A landscape with many peaks, sampled at points; each row gives a point and its height.
A climber steps from a point to the highest of its 2 nearest points, and stops where none of them is higher. Distance is the straight distance between rows; heights are no part of it.
Z_646: [134 149 200 198 114 126 148 108 143 179 115 129 135 156 145  93 121 129
  74 148]  h=4.50
Z_807: [114 136 162 179  73 169 151 138 131 142  94 147 126 142 101 150  50 120
 142 154]  h=6.31
Z_804: [128 153 171 126 117 139 130  65 140  64 140 103 129 176  77 141 103  85
  87 110]  h=7.45
Z_319: [166 107 103  56 131 128 144 171 121 137 149 111 145  81 116 143 109 128
 173 142]  h=2.03
Z_175: [ 82 148  99 132 133 161 138 205 105 149 119 141 111 120  97 155 143  78
 145 163]  h=3.38
Z_999: [115  92 137 147 146 166 140  60 111  83 132 115 131 180 134 119 163 165
 111 114]  h=5.16
Z_185: [140 206  98 122 166  91 109 182 138 142  80 107 109  82 123 129 113 105
 121  85]  h=8.23
Z_233: [170 176 167 117 163 129 113  95 163  93 134  98 123 111  88  95 146 141
 109  76]  h=7.32
Z_554: [170 169 150 139 134  93 136 173 121 185  65 119 152 101 139 118  76 144
 125 116]  h=7.19
Z_937: [141 188 106 120 111  81 123 154 138 152 118 102  77  62 161 130 120 104
 132  92]  h=7.40
Z_176: [139  88 138 113  82 126 109  94 162 130 158 127 149 156 115 139 112 131
  67 145]  h=3.14
Z_373: [152  92 138  70  86 135 125 115 143 126 165 113 169 144  96 154  83 130
 100 145]  h=2.95
Z_160: [137  99 104  99 120 122  77  95 158  97 158 111 148 157 114 119 159 128
  62 118]  h=3.42
Z_885: [101 161 119 171 150 133  99  97 157  82 169 143  73  93 104 131 165 116
 155  96]  h=0.87
Z_15: [152  81 165  52 141 114 126 120 120 138 165 110 150 119 171 139 173 141
 114 152]  h=2.32
Z_877: [101 162 116  94 172 121 128 162 128 108 140 105 102  90 132 122 137 107
 175 111]  h=5.29
Z_388: [ 86 115  86 142 144 170 108 136 108  87  95 153 122 165 127 139 107 114
 166 136]  h=7.33
Z_651: [104 123  70 141 125  66  78 128 128 131 108 168 110 118 197 127  99 132
 161 100]  h=5.01
Z_795: [136 150 176 139 139 132 107  65 146  72 147 106 114 128  68 124 138 106
  94  95]  h=7.95
Z_622: [166 129 124 135 148  85 109  97 143 131 116 132 112  91 182  99 134 164
 165  80]  h=3.55
Z_575: [178 163 135 127 137 137 136 154 134 133 139 118 117  67  94 115 154 130
 150 118]  h=7.12
Z_543: [157 119 108  82 132 124 159 148 103 118 156 126 124  65 116 150 104 135
 220 123]  h=2.47
Z_378: [177 167 144 116 168 122 111 138 143 118 121 111 128  95 116  85 142 129
 132  96]  h=6.78
Z_89: [125  68 163 114  97 144 175 114  94 153 134 134 151 135 163 130 117 170
 162 167]  h=4.51
Z_188: [107 112  98 142 103 109 148 203 122 210  97 153 147 110 140 152 139 134
 118 169]  h=7.59
Z_776: [ 85 127  87 125 141 128  93 109 142  97 122 110 149 230 142 115 146 118
  55 129]  h=5.65
Z_857: [137 121  60 141 148 130 139 170  94 164  93 173 148 129 128 109 161 148
 167 147]  h=7.43
Z_100: [112 116  58 119 182 120 121 168 112 142  84 158 158 126 155 105 142 156
 184 125]  h=8.67
Z_4: [154 120 105 134 135 157 122 154 120 147 105 123 164 158 108 106 127 137
 118 127]  h=4.04
Z_789: [112 115  72 145 105  69  78 130 135 149 125 148  93 114 192 124 131 140
 109 112]  h=4.09
Z_814: [113 118 107 168 118 127 166 180 107 202  90 172 142 108 145 128 140 137
 168 173]  h=8.25
Z_124: [107  79 171 115  79 157 165 120 124 157 149 129 150 160 154 148 107 150
 113 189]  h=5.02
Z_453: [ 75 114 126 151 108 124 100 148 132 162  98 130 133 185 155 131 122 111
  63 163]  h=6.46
Z_556: [161 105 183 113 115 166 167 105 113 111 157 104 139 100  78 140 111 131
 155 134]  h=1.47
Z_431: [175 136 193 171 150 116 132  79 142 109 152 134 111  67  73 115 178 155
 129  94]  h=1.19
Z_72: [104  71 143 128  87 108 122  79 134 136 176 142 112 108 144 144 148 148
 128 148]  h=5.90
Z_616: [120 145 133 152 103 185 144 106 119  67 135 116 132 199  71 153  89  93
  98 131]  h=7.02
Z_553: [144 126  97 157 151 191 155 128 104 109 104 132 155 195 113 103 156 149
 108 133]  h=4.31
Z_91: [125  70 120 155 124 151 153  75 109  93 166 138 117 144 110 126 205 168
 123 136]  h=6.05
Z_674: [142  63  97  90 108  80 101  73 131 108 186 147 120 102 149 147 176 153
 132 123]  h=4.47
Z_970: [155 112  79 112 125 126  90 131 135 120 123 130 154 147 119 105 144 143
 109 119]  h=3.78
Z_908: [166 136  44 100 128  78 131 177 124 179 130 161 120  73 154 132 183 134
 143 145]  h=1.32
Z_780: [179 134 121  82 119  89 115 173 138 160  95 116 157 113 134 140  73 131
 112 116]  h=6.69
Z_910: [123 104 165 111  69 182 184 146 132 158 151 134 154 120 109 144 101 141
 113 189]  h=5.35
Z_753: [133  88 192 143 100  96 128  87 139 152 151 127 137 114 175 124 129 157
 103 144]  h=5.10
Z_301: [150  74 124  67 150  89 114 111 128 121 177 130 117  95 171 143 188 150
 146 134]  h=3.20
Z_880: [120 139 128 195 164 197 159  92 100  80 106 119 125 203 137 107 146 150
 114 121]  h=4.62
Z_525: [152 139 106 152 106 117 126 136 140 141 146 143  97  72 101 121 145 118
 153 123]  h=7.73
Z_493: [148 115 194 155 100 124 147 120 157 181 144 135 136 132 149 114 163 162
  63 158]  h=4.73
Z_932: [131 202 144 149 174 105 129 166 120 164  52 129 127 123 133 105  95 106
 136  93]  h=7.62
Z_524: [104 141 123 157 129 125  93 115 139 124 100 131 135 206 128 122 114 110
  65 129]  h=6.06
Z_419: [ 82 110 135  75 111  68 102 162 129 167 151 106 122 131 191 135 103 118
 102 150]  h=2.83
Z_559: [175 131 160 140 106  68 119 122 142 165 118 139 110  86 193 110  86 158
 140  96]  h=4.08
Z_656: [139 133 123 107 120  90 116 125 127 141 112 132 148 132 137 129  48 126
 139 109]  h=6.09
Z_808: [145 112  67 170 103 131 116 129 130 135 132 170 109 111  85 112 150 132
 173 141]  h=8.70
Z_309: [113 146 172 162  68 151 145 109 146 129 109 128 142 191 111 148  61 116
  85 149]  h=6.10
Z_500: [127 160 209 205 132 155 150  93 128 136 114 129 117 146 113 112 127 124
 111 124]  h=4.36
Z_81: [107 164 127  96 155  98 156 180 107 147 150  99  84  66 184 120 163 106
 170 130]  h=5.53
Z_719: [ 59 163 137 109 147 140 128 188 108 152 114 120 112 145 110 158 119  61
 117 152]  h=3.65
Z_713: [115 130 147 119  93 181 179 166 117 147 121 116 155 177  99 149 103 120
  82 182]  h=5.64
Z_386: [ 84 108  96  93 155 152 123 138 118 108 125 102 158 204 143 125 144 114
  80 139]  h=5.09
Z_723: [127 143 132 163 105 165 161 146 112 142  77 134 157 201 102 134  80 112
  78 152]  h=5.89
Z_842: [126 127 147 144  94 133 111 114 142 125 145 133 103 100  98 141 114 105
 122 125]  h=7.04
Z_718: [139 156 133  93 116  90 152 159 129 150 151  92  79  48 171 145 144 111
 147 115]  h=6.54
Z_750: [ 72 170 182 144 158 154 148 151  96 124 119 112  98 156 133 132 117  74
 144 144]  h=3.97
Z_735: [103 124  46 126 174  82  92 129 131 124  88 155 132 133 199 107 122 164
 168  96]  h=6.52
Z_122: [150 132 128 140 187 157 136  72 151  65 146 128 125  93  90 112 176 158
 175  88]  h=0.85
Z_628: [ 84 112 104 145  78 122 114 188 141 178 105 158 140 141 122 160 108 118
  72 170]  h=6.98
Z_671: [102 124  98 107  90  78  91 141 135 143 139 123  98 112 163 151 109 116
 100 121]  h=3.43
Z_552: [ 84 175  91 165 167 140  70 130 150 114  65 156 136 207 113 133 140 108
  72 106]  h=5.74
Z_997: [ 99 138 102 133 166 157 122 139 124  87 130 142 115 118 123 119 139 115
 185 123]  h=6.30
Z_727: [139 146 136 172 162 124 116  74 155  88 148 125  95  79  99 106 180 138
 160  90]  h=1.03
Z_890: [176 123  82  83 145  98 126 184 125 150 124 139 150  76 138 123 146 144
 161 120]  h=1.66
Z_659: [ 98  92  86 132 125 205 138 114  88  65 124 128 137 195 108 150 102 128
 148 136]  h=8.47
Z_215: [142 102 184 139  93  74 127  72 131 152 148 138 119  87 198 122  95 164
 143 113]  h=4.59
Z_799: [ 99 168 140 133 178 169 124 134 150  88 124 108 119 158  88 109 166  98
 111 120]  h=0.59
Z_332: [122 115 131 113 133 132 164 151  83 141 133 134 128 105 156 127 105 136
 218 140]  h=3.15
Z_288: [100 166  63 156 177 108  71 170 132 139  61 141 153 159 120 120 142 129
  98 111]  h=5.42
Z_672: [190 111 194  62 132 162 178 139 117 135 157 103 172 118  99 131 137 132
 132 148]  h=1.69
Z_818: [ 84 168 203 185 139 148 143 113 118 134 118 120 103 144 131 119 105  88
 129 122]  h=4.20
Z_44: [126  94  84 166 114 143 119  75 130  96 165 156 119 114 107 118 169 147
 155 120]  h=7.30
Z_648: [ 98 129  77 110 126 122 147 196 103 161 144 143 102  87 133 146 163 104
 173 167]  h=2.94
Z_992: [124 118 140 170  65 144 112  99 139 113 135 148 112 124 105 150  62 116
 139 121]  h=6.62
Z_92: [167 130  54 129  95  60  86 116 152 147 149 160  97  83 170 122 154 144
 126 105]  h=3.35
Z_953: [144 160 125 112 109  76  88 114 144 116 101 115 117 126 133 141  38 102
 120  82]  h=5.61
Z_875: [ 86 172 154 131 177 175 145 102 138  49 132  91 125 196  97 121 152  90
 106 122]  h=0.47
Z_50: [177 109 199 132 119 129 149  74 127 105 153 124 127  86  78 133 146 153
 132 108]  h=1.31
Z_410: [129  98 100 106 115 194 143 114 110  65 143  98 146 188  68 151 100 113
 109 141]  h=7.54
Z_869: [125 110 154  57  99  93 131 141 135 145 160 100 146 121 143 151  87 119
 108 147]  h=2.64
Z_535: [ 93 171 135 167 148 163 114 121 144  92 140 131  79 122  96 115 182  91
 122 104]  h=0.72
Z_37: [173 102 204  62 153 128 156 137 120 156 143 101 169 126 150 130 162 144
 108 156]  h=1.95
Z_896: [138 106 131 102 179 140 131  68 141  49 143 111 152 106 106 122 136 159
 187  93]  h=0.58
Z_994: [135  92 143  93 148 143 158 125  85 142 116 125 161 142 158 115  96 147
 188 142]  h=3.81

Call two points neighbours if one is among the 2 nearest of the other. Go from one point of each pair to the other, from neighbour to neighbour, staying as high as possible. Name the lowest point that can't be avoided.
Z_795, Z_659 -> Z_616
Z_808, Z_185 -> Z_877
Z_659, Z_808 -> Z_378
Z_100, Z_814 -> Z_857

For each start below, name the point where the climber stops.
Z_869 -> Z_808
Z_672 -> Z_72
Z_288 -> Z_814
Z_386 -> Z_814
Z_419 -> Z_100
Z_553 -> Z_808
Z_776 -> Z_814
